Each scene shows the same named points in several views. A view is turned or mirrored, and shifted as a whole, has a little noise and may leave points out.
(in the rows, 128 means zero)

Scene 1
View 1
K451: [114 109 118 120 156 125 138 179 113 149 108 128 125 167 154 125 103 129
 158 112]
K531: [163  86  77 119 170  99 152 202 136 146 124 125 133 171 155 119 104 113
 202 142]
K930: [135  98 100 133 160 108 150 227 102 180 100 112 137 138 139 126 117 147
 213 109]
K874: [105 105 126 117 142 137 128 168 112 140  98 128 123 164 153 128  91 140
 163 101]
K483: [117 101 107 119 171 105 136 174 120 158 113 134 140 177 156 131  86  98
 163 132]
K804: [120  88 130 114 133 148 121 173 118 140  79 137 120 161 152 139  74 154
 202  94]
K467: [112 102 123 115 141 143 126 160 123 126 103 132 119 172 158 127  86 135
 166 106]
K93: [111 109 111 112 153 131 132 150 128 119 120 127 119 184 164 118  91 109
 140 122]
K289: [ 82 128 128 124 173 104 136 173 100 172 117 129 141 175 157 131  99  98
 116 118]
K751: [128  96 116 117 160 112 135 184 123 156 106 140 133 172 160 135  87 119
 178 120]
K16: [122 101 108 126 148 133 138 191 110 145 102 115 124 148 143 120 105 150
 193 107]
K330: [115  91  84 129 170 106 135 162 127 144 122 116 144 172 137 122  83  93
 176 144]
K828: [ 82 114  93 137 159 130 136 160 104 137 122  88 136 150 125 109 107 121
 153 121]
K666: [114 100  87 129 166 112 141 173 120 144 123 111 138 165 139 115  97 108
 171 134]
View 2
K828: [112 152 135 161  84 163 174  97 116 166 139 116 169 101 150 124 135  90
 104 117]
K874: [131 180 143 171  77 119 193 123 111 153 147 124 172 106 132 131  96 115
  99 118]
K16: [138 164 128 153  72 126 174 123 105 159 142 119 177 104 124 135 114 109
  98 126]
K93: [104 163 142 175  87 121 191 105 128 132 151 134 166 117 144 101  85  93
 120 107]
K289: [109 215 143 199  80 164 202 101 139 140 155 115 153 107 154 124 121  96
 134 128]
K751: [145 186 130 181  80 119 189 141 123 130 136 120 162 123 123 128 104  86
 120 126]
K666: [129 155 126 170  85 143 170 123 125 140 133 115 163 118 133 122 126  72
 122 124]
K451: [127 184 130 170  74 126 180 119 120 146 149 119 172 107 132 129 107 104
 119 127]
K804: [156 171 142 163  76  93 197 146  97 153 141 127 172 110 115 144  84 121
  80 115]
K531: [162 157 101 154  74 108 148 162 131 113 120 110 172 139 102 119 116  59
 152 145]
K330: [132 148 134 177  92 142 182 129 122 138 130 119 156 124 132 121 125  64
 109 115]
K467: [125 166 143 166  81 109 193 122 111 146 146 128 174 110 131 121  84 112
 101 112]
K930: [171 183 107 148  62 133 153 151 105 154 128  99 176 107 107 160 143  98
 123 156]
View 3
K874: [133 128 116  88 145 119 150 179 139 128 114 104 118 130 131 161  98 108
  86 116]
K930: [151 125 127 103 178  97 178 109 141  93 100 143 118 103 103 167 117  98
  87 110]
K483: [122 101 144 111 136 124 139 153 128 107 106 114 114 145 116 142 116 111
  84 149]
K666: [142 106 138 102 151 124 125 139 138 113 117 116  97 141 103 159 117 110
  69 138]
K289: [113 121 162  80 145 130 141 175 132 146  86 106 105 153 135 168 114  75
  80 160]
K531: [149  88 126 116 143 107 144 115 135  87 109 119 106 135  66 143 121 124
  98 134]
K467: [138 122 108  87 138 120 141 183 142 130 119  91 116 136 120 161  98 120
  90 118]
K751: [127 110 126 111 137 114 151 153 131 102 107 114 123 134 115 145 113 116
  95 131]
K16: [152 130 115  85 158 115 147 152 145 120 118 111 106 122 116 174 103 107
  77 112]
K330: [135  94 143 113 141 131 115 140 129 103 123 114  99 149 107 140 122 122
  64 144]
K451: [135 120 131  90 146 118 147 163 139 125 104 106 112 133 118 163 109 101
  91 132]
K804: [143 132  89  98 144 110 161 179 144 108 127 107 135 113 134 155  96 127
  91  89]
K93: [131 107 129  88 128 133 119 182 137 138 116  85 104 156 109 157 105 115
  87 143]
K828: [148 125 137  81 168 133 116 151 144 135 124 115  87 142 126 178 114  93
  49 132]
View 4
K330: [133 122  93 140 144 110 130 132 141 122 150 153 179 109 112  99 138 100
  98 132]
K467: [ 96 156  88 142 144 133 139 164 134 131 131 122 173  94 136 141 114  80
 122 129]
K828: [130 158  83 157 164 132 138 158 136 131 147 163 177  76 117  93 145  91
 143 148]
K531: [119 140 120 149 131 106 147 133 149 135 159 146 161 138 102 101 144  56
  66 121]
K930: [ 84 176 119 173 145 116 169 130 150 147 132 159 150 129 141  85 160  47
  98 154]
K804: [ 68 162 101 144 147 139 136 151 132 138 122 120 172 116 172 144 112  73
 113 141]
K451: [ 96 163  86 150 135 128 158 163 145 133 124 126 158  88 116 129 125  73
 121 127]
K666: [129 141  94 148 147 118 143 145 140 126 150 154 172 104 112  98 141  84
 106 135]
K483: [115 133  85 138 134 105 154 132 149 120 127 136 168 103 110 110 135  98
 100 128]
K874: [ 91 161  85 146 143 133 150 159 138 131 123 128 165  92 139 131 122  82
 126 137]
K289: [114 145  57 144 137 105 176 142 153 114 104 140 159  67  99 104 142 115
 142 131]
View 5
K804: [174  77 138 158 161  87  81 134 132 123 110 148 172 178 121 137 137 120
 148 146]
K828: [149 116 136 141 138 148  74 127 145 165 126 126 163 137 125  76 112 111
 139 118]
K483: [134 110 138 129 142 153  95 144 139 142  86 116 133 163 134 122 137 131
 138 135]
K16: [165 104 134 138 149 116  72 128 144 137 128 134 163 159 118 110 117 112
 138 140]
K289: [131 111 160 106 126 160  77 163 121 176  84 133 146 166 131 102 143 121
 126 105]
K330: [127 115 127 156 149 161 104 127 150 144  98 109 132 146 139 108 127 134
 148 141]
K451: [156 107 140 123 140 130  77 139 133 139 102 132 155 167 125 111 123 120
 132 131]
K751: [145 103 136 131 149 132  91 143 137 130  91 124 136 173 127 134 138 130
 143 149]
K467: [158  98 143 147 151 114  80 129 135 129  94 144 176 175 136 111 121 128
 135 133]
K93: [139 109 149 140 142 143  84 124 138 132  73 136 171 170 148  96 114 143
 130 124]
K930: [173 114 116 111 145 118  75 141 147 130 152 112 114 154  92 148 129  97
 142 162]
K666: [139 116 127 141 143 151  89 130 150 140 113 114 138 149 130 102 120 125
 140 140]
K531: [141 127 111 128 153 145  97 126 160 101 105  99 113 155 122 136 113 133
 143 172]
View 6
K467: [162 133 130 118 155 180 132 149  93 124 169 127 122 132 178 127 139 116
 161 131]
K531: [151  89 149 121 150 165 158 174 100 117 117 156 103 162 164 123  66 113
 152 133]
K93: [149 144 131 133 151 194 139 158  98 121 151 116 107 155 193 128 141 128
 141 124]
K330: [134 129 152 121 130 194 149 160  81 124 127 123 123 169 158 130  89 128
 141 116]
K804: [168 118 126 104 162 159 118 148  85 123 181 143 138 108 153 126 131 103
 174 138]
K874: [156 147 136 112 152 175 127 150  93 117 170 129 119 128 175 128 130 109
 170 131]
K451: [149 149 142 121 151 175 138 157  98 110 157 127 108 136 182 129 112 111
 167 133]
K751: [144 128 139 125 155 173 144 171  93 101 150 134 122 144 155 124 102 107
 160 139]
K828: [147 166 162 104 120 190 135 133  89 138 146 111 106 148 192 138  97 130
 167 106]
K289: [122 198 148 134 144 200 147 172  99  87 156  99 109 153 179 130 105 118
 167 129]
K483: [135 142 144 132 148 191 153 173  93 102 141 126 119 159 157 127  97 117
 151 131]
K16: [162 139 147 102 141 163 131 139  94 126 159 138 112 123 181 131 103 113
 176 124]

In a view up to two points have been moved. Name them for each view, in the order of its rows, or write none.
view 1 => K16
view 2 => K531, K330
view 3 => K289
view 4 => K451
view 5 => none
view 6 => none
